Each row is a point on a tangle of strands that fork and nearly touch. The rows are in no order.
In the rows, zero is written as 128.
Two points are linked if the straight distance between their rows is under 60.6. Some points are linked to none.
(580): 123 129 132 165 139 110 142 146 159 126 132 121 129 169 126 135 122 157 121 122 118 146 146 109 110 154 121 112 139 98 110 123 161 152 121
(406): 132 73 113 160 122 76 155 144 119 121 145 130 99 140 105 133 142 138 90 157 128 157 125 156 146 148 124 136 95 146 143 135 125 162 127
(221): 135 122 118 152 141 121 119 117 131 147 125 122 128 156 127 109 115 166 109 135 117 158 129 140 103 140 136 129 159 135 99 135 173 146 148
(878): 117 175 136 120 141 145 97 115 154 145 104 139 132 111 125 113 130 150 189 117 143 110 96 106 132 135 139 96 143 131 107 122 146 125 111
(432): 137 115 115 105 133 148 111 104 75 151 122 105 117 112 127 106 130 127 123 143 127 128 116 153 117 105 134 151 146 167 143 136 134 118 157
(62): 131 123 111 126 137 129 124 117 97 154 125 103 88 109 99 118 147 143 151 143 136 121 100 146 138 124 131 120 127 164 149 125 129 141 127
(953): 119 159 138 140 142 135 95 112 172 142 110 152 147 121 144 117 107 160 128 118 130 137 116 110 116 135 157 113 146 108 77 145 173 124 130
(293): 124 124 128 165 126 116 170 156 142 123 131 101 116 168 114 147 132 147 141 121 114 128 157 108 120 158 105 98 142 104 146 112 138 153 105
(81): 114 175 141 135 138 152 91 107 177 136 102 154 154 109 150 121 106 151 147 118 132 126 113 99 119 131 156 111 148 104 77 142 160 115 126
(723): 140 95 118 131 146 115 105 116 116 141 138 136 127 137 136 100 125 133 79 148 131 163 123 161 121 123 140 157 130 144 108 150 155 134 172
(214): 123 135 138 128 136 107 127 143 166 111 141 151 128 122 129 130 139 115 128 124 141 126 119 101 145 138 127 105 100 101 125 126 130 129 106
(430): 122 145 138 159 145 115 120 136 183 128 128 147 138 153 139 128 106 159 107 119 125 152 137 104 110 150 139 118 138 90 79 140 172 147 122
(119): 134 132 143 111 95 138 156 153 122 83 129 136 157 136 142 169 121 78 119 105 110 113 170 122 135 104 103 153 109 105 144 106 63 96 110
(73): 123 152 132 94 132 148 96 105 116 136 123 128 135 90 137 117 140 102 150 123 139 105 100 122 134 104 133 133 122 147 135 134 104 100 139
(472): 122 151 138 94 111 143 128 125 113 124 125 123 130 102 129 139 143 94 159 112 130 95 111 120 145 109 122 131 109 139 151 119 72 95 118
(881): 119 161 132 101 118 150 129 125 122 127 119 115 130 109 129 138 144 103 179 108 127 89 115 107 139 115 117 116 124 135 152 115 81 102 111
(278): 123 147 138 131 146 130 102 125 177 124 131 157 148 126 149 126 111 131 101 128 136 140 131 107 123 132 141 125 128 95 80 147 159 131 135
(312): 125 124 140 153 138 95 140 161 186 101 145 150 132 148 132 145 125 131 109 121 129 139 144 91 129 155 113 109 107 76 110 125 151 153 103
(174): 117 160 132 112 126 155 132 126 132 130 119 114 132 120 128 137 142 113 179 111 126 93 120 103 133 124 114 105 130 128 146 114 97 108 110
(390): 135 103 134 140 122 99 149 156 146 96 145 147 132 142 133 142 129 111 97 124 126 137 154 125 132 138 116 131 103 96 138 122 125 141 115
(273): 128 143 118 122 128 150 130 120 103 148 118 95 113 123 113 124 136 142 168 126 123 107 121 123 122 129 119 108 152 149 150 113 131 132 117
(179): 128 87 123 113 109 119 142 122 75 124 138 128 116 119 120 127 132 109 97 148 137 136 128 179 147 110 139 170 103 165 148 133 97 129 146
(678): 129 138 118 117 119 161 147 128 95 139 119 90 123 129 122 132 133 127 162 121 115 102 141 123 119 120 112 115 154 141 160 113 111 120 120
(13): 132 96 131 103 114 126 131 119 85 122 137 138 128 113 130 120 129 101 94 140 135 134 126 168 139 106 141 172 104 158 139 139 101 117 153
(706): 126 147 133 110 147 133 92 125 179 107 136 180 155 104 153 130 117 102 89 128 141 130 124 101 142 125 141 128 106 88 83 149 144 114 130
(854): 133 117 119 105 116 156 143 120 74 135 124 101 129 127 133 123 128 112 132 127 114 112 145 142 119 106 122 150 147 150 154 126 99 109 141
(249): 139 134 123 137 128 146 111 101 130 145 114 123 144 143 150 113 103 159 116 128 118 144 141 136 93 126 140 140 172 129 95 132 166 125 157
(441): 126 120 123 106 105 152 150 125 69 132 127 98 118 114 120 132 134 109 140 124 119 105 135 148 137 104 124 147 134 158 166 125 80 109 132
(686): 133 137 129 94 133 151 82 102 126 125 129 155 160 98 161 117 124 90 92 131 137 126 124 133 127 97 139 160 130 130 107 154 112 92 166
(40): 125 133 143 101 99 134 146 136 104 105 133 130 138 114 127 152 131 86 128 117 128 111 132 139 148 107 122 149 104 139 153 114 67 100 119
(142): 139 63 121 141 116 100 156 141 103 111 137 135 120 153 126 132 127 119 82 144 121 151 157 166 136 134 124 159 104 138 141 127 112 146 139
(151): 125 104 132 118 93 134 179 146 83 110 133 110 125 128 115 155 128 106 127 122 119 119 158 155 150 116 115 148 118 145 173 114 69 119 115
(891): 127 124 132 130 134 109 136 139 145 120 140 138 118 125 120 128 141 119 129 128 139 125 119 117 142 138 127 109 103 117 140 126 125 136 115
(24): 127 157 123 139 137 127 99 108 138 154 106 128 126 126 124 111 121 176 155 122 129 136 102 125 110 139 149 106 155 141 102 128 176 136 125
(949): 122 144 140 146 148 116 112 135 191 118 133 161 142 134 145 132 109 142 101 123 133 147 131 99 125 147 138 117 121 85 74 145 168 143 121
(413): 123 153 128 121 132 149 127 123 123 145 118 107 114 122 116 124 139 138 177 122 129 107 119 117 126 131 122 103 145 140 143 113 131 131 113
(631): 119 162 131 125 138 140 120 128 147 139 116 121 112 122 110 122 144 143 198 117 141 104 107 105 137 143 121 91 137 130 134 110 128 132 101
(211): 129 114 131 130 127 95 137 137 141 119 144 145 107 117 113 130 142 118 120 135 144 130 108 131 153 142 132 116 91 126 141 125 120 139 113
(360): 126 109 124 117 99 147 171 143 75 125 128 98 120 131 119 143 130 111 137 123 113 110 159 147 140 115 117 143 135 149 172 118 76 116 119
(477): 135 75 119 161 114 61 165 157 137 96 149 160 116 137 106 150 128 124 93 148 135 152 129 146 149 150 121 138 80 123 151 125 129 155 107
(690): 132 122 142 109 92 141 166 152 106 92 130 127 150 133 133 164 120 82 121 108 111 115 168 137 139 108 106 154 115 118 155 109 60 102 116
(493): 125 166 132 106 136 165 74 94 137 143 109 135 161 93 151 116 118 126 148 128 133 112 102 116 120 102 144 129 156 133 102 142 138 100 150
(18): 128 137 123 122 144 132 103 112 120 153 125 121 117 117 118 108 135 142 140 136 138 131 102 135 125 123 137 120 135 149 124 133 152 132 141
(170): 118 160 136 120 133 141 129 133 150 129 119 122 116 118 117 132 149 126 194 111 139 97 114 98 143 138 117 91 125 120 143 110 107 123 100
(72): 138 121 124 137 140 135 113 113 128 143 126 125 139 149 140 113 113 149 106 136 121 150 139 143 103 129 135 141 158 130 100 137 164 131 158
(830): 113 180 136 120 136 157 100 115 159 139 100 134 144 108 137 121 128 139 194 115 138 105 101 93 126 129 134 98 144 124 107 122 134 115 109
(502): 127 164 133 118 128 167 91 99 148 135 109 135 163 109 159 124 104 134 136 123 126 119 125 110 108 110 141 133 162 117 99 135 144 103 152
(110): 135 98 115 149 141 108 133 134 118 137 136 119 113 153 118 116 133 143 96 148 123 157 129 145 123 142 125 133 128 139 125 137 148 150 144
(829): 122 139 126 144 120 147 166 142 122 135 121 90 120 155 118 143 127 147 164 118 109 113 159 111 112 143 108 97 157 117 152 105 129 139 105
(323): 126 156 132 95 136 154 84 103 127 138 121 135 149 93 146 117 131 106 141 128 140 110 104 119 129 101 137 135 135 137 120 141 121 97 147
(952): 133 123 125 102 141 140 94 103 108 142 131 135 136 105 138 106 129 114 108 139 138 131 110 147 124 103 142 152 129 149 122 150 135 113 164
(764): 136 71 116 163 119 62 160 151 133 108 148 148 108 137 104 140 136 132 88 156 132 154 121 148 151 154 122 132 84 133 145 130 130 161 114
(372): 138 100 119 113 140 132 104 109 98 143 132 130 130 125 137 100 126 121 92 146 133 146 123 161 117 110 140 160 132 151 119 149 142 123 172
(348): 136 89 118 150 136 97 142 140 115 133 141 122 107 149 115 121 141 138 96 148 125 154 129 150 132 143 126 134 112 140 137 135 135 152 138
(840): 134 89 121 133 126 105 136 131 104 129 140 132 109 133 120 121 136 122 95 147 135 147 125 159 139 128 134 148 102 146 138 136 124 141 143
(279): 125 113 126 123 125 109 133 126 115 128 141 130 98 109 110 124 145 122 126 137 144 126 104 145 148 131 137 126 98 147 149 130 113 134 123
(543): 131 138 111 118 132 145 118 114 94 158 117 93 95 108 103 115 142 145 170 134 130 109 107 137 134 122 126 115 142 162 151 118 131 139 118
(204): 129 116 124 169 135 112 151 146 142 132 132 110 122 176 121 131 126 160 117 131 112 152 151 120 110 155 117 116 148 112 118 123 156 158 125
(10): 121 135 125 158 123 135 162 148 135 136 124 94 117 164 115 145 129 152 156 119 112 121 153 107 112 153 109 95 153 114 144 110 141 149 106
(604): 133 129 129 91 134 142 82 102 112 131 133 147 147 91 149 109 128 98 98 136 141 126 112 141 133 97 146 159 122 143 115 157 119 99 167
(547): 129 80 120 129 115 103 147 128 88 124 140 130 106 124 116 129 135 118 92 152 135 143 125 172 146 123 134 161 96 158 148 133 107 139 137
(371): 127 122 140 106 95 139 163 146 94 104 131 123 138 122 125 156 127 89 128 115 121 115 148 145 145 108 117 152 112 137 161 113 65 106 119
(165): 134 120 116 122 138 138 118 114 97 149 125 107 115 127 120 110 133 139 127 142 127 134 117 147 119 118 131 134 143 154 134 132 145 132 147
(709): 123 147 135 138 142 135 100 117 168 135 123 150 150 128 146 121 108 146 110 125 133 143 127 117 111 130 146 126 143 104 82 147 166 127 142
(305): 119 146 141 128 149 115 108 133 174 122 136 158 133 119 131 123 129 126 128 129 145 131 110 102 144 140 139 100 109 102 99 135 148 136 112
(76): 136 106 115 105 121 154 132 110 70 141 125 101 126 124 135 113 125 116 120 138 117 123 139 154 117 108 127 159 148 159 146 133 115 115 153
(15): 127 140 140 100 109 131 131 130 121 110 134 141 136 103 129 141 136 86 134 119 134 108 115 129 150 109 129 138 99 135 146 121 75 98 118
(135): 125 113 118 126 128 118 133 124 104 139 131 114 95 114 106 122 146 129 132 140 139 128 107 147 142 127 134 129 109 152 153 129 118 137 128
(350): 137 141 128 136 121 160 112 100 135 142 110 125 154 136 159 118 99 154 123 126 116 137 144 128 89 121 137 141 180 117 94 128 161 118 154
(137): 127 147 122 130 145 127 100 111 127 156 117 121 113 120 114 107 132 158 148 134 136 133 98 133 123 131 141 110 144 151 116 132 165 137 132
(594): 130 112 133 147 122 103 162 159 150 101 141 129 125 148 126 147 134 123 117 120 122 131 156 113 130 147 107 115 113 92 144 120 125 144 106
(200): 118 156 140 129 149 126 103 127 167 133 124 149 132 118 129 119 129 135 148 125 144 128 107 104 137 141 140 98 123 113 100 136 151 130 116
(618): 129 135 123 159 137 119 120 121 148 144 121 126 131 156 129 117 113 173 119 123 116 154 130 126 101 145 140 121 157 122 93 132 175 144 136
(803): 138 93 130 146 121 82 154 165 155 78 150 169 135 139 124 152 120 108 92 127 131 135 147 121 139 140 114 136 87 89 136 122 128 140 100
(387): 128 117 135 156 133 93 155 165 173 98 146 140 129 156 131 149 125 131 110 121 125 136 154 99 129 154 107 113 109 78 125 120 145 154 101
(39): 129 155 131 124 125 163 104 102 139 139 113 126 158 121 153 122 105 137 134 122 123 125 134 119 99 115 136 135 167 121 103 131 148 111 149
(879): 125 149 126 92 127 155 110 108 103 140 119 113 121 94 124 122 143 110 170 120 133 95 99 128 136 105 126 131 130 155 151 125 99 107 129
(738): 126 151 125 154 135 123 112 114 148 149 112 126 131 144 132 115 113 175 142 120 118 142 119 120 102 143 144 109 156 127 95 132 178 138 125
(759): 115 161 135 127 149 129 100 119 159 141 117 141 128 117 121 113 132 147 167 124 145 122 99 108 136 139 140 98 135 127 107 131 150 129 117
(250): 127 113 128 162 124 108 173 163 145 113 136 109 118 165 120 152 134 139 129 119 115 130 166 107 123 160 101 105 131 96 148 114 129 154 105
(549): 127 149 120 99 125 159 117 112 94 148 117 98 116 97 117 121 142 123 180 117 127 92 104 126 133 109 122 124 142 157 156 116 102 115 121
(603): 135 105 114 159 140 112 143 140 123 136 134 110 118 171 117 122 128 154 105 140 113 157 145 138 115 147 120 127 144 130 121 127 151 156 141
(844): 139 95 117 138 146 111 116 124 121 140 137 134 120 143 128 105 128 136 84 147 129 163 123 153 123 131 135 144 125 143 114 144 152 144 161
(129): 137 85 126 159 114 62 170 167 151 80 150 164 122 138 109 158 124 117 102 133 130 142 137 129 147 150 112 131 82 100 150 120 126 149 93
(294): 131 106 134 100 113 133 129 122 92 116 135 139 136 115 137 125 128 91 99 132 133 132 134 157 135 103 135 170 109 146 139 134 90 108 147
(398): 129 150 137 108 100 138 152 153 141 82 130 137 158 133 153 174 122 82 126 99 110 107 165 105 133 112 102 143 105 87 140 106 68 91 105
(64): 127 131 123 128 118 151 157 136 107 132 125 95 123 144 123 138 131 130 151 122 109 111 155 119 116 129 112 114 150 129 157 115 116 127 120
(750): 123 136 137 159 136 117 137 146 170 122 132 130 135 161 137 138 114 152 118 118 121 144 152 101 108 151 122 115 136 88 99 127 157 148 121

Follow the links from the first point to the second, and from the first to the third. Name the last point that the two ways share.
(312) / (477) / (678) => (594)
(604) / (580) / (547) => (110)
(211) / (170) / (829) => (273)
(829) / (170) / (135) => (273)
(580) / (952) / (129) => (110)
(15) / (398) / (432) => (371)

A fork is a point with three links. Follow the links from the first point to the second and name the forks in between, in order.
(174) / (64) => (273)
(547) / (372) => (348), (110)
(204) / (952) => (110)
(13) / (406) => (348)
(603) / (803) => (110), (348)
(387) / (406) => (594)
(472) / (119) => (371)

Name the points in between on the shortest way along the links from the first point to the second, in order.
(686) / (204) => (604), (952), (372), (723), (844), (110), (603)
(179) / (723) => (547), (840), (348), (110), (844)
(249) / (738) => (72), (221), (618)
(803) / (840) => (129), (477), (764), (406), (348)
(759) / (62) => (200), (305), (214), (891), (211), (279), (135)
(62) / (678) => (543), (273)
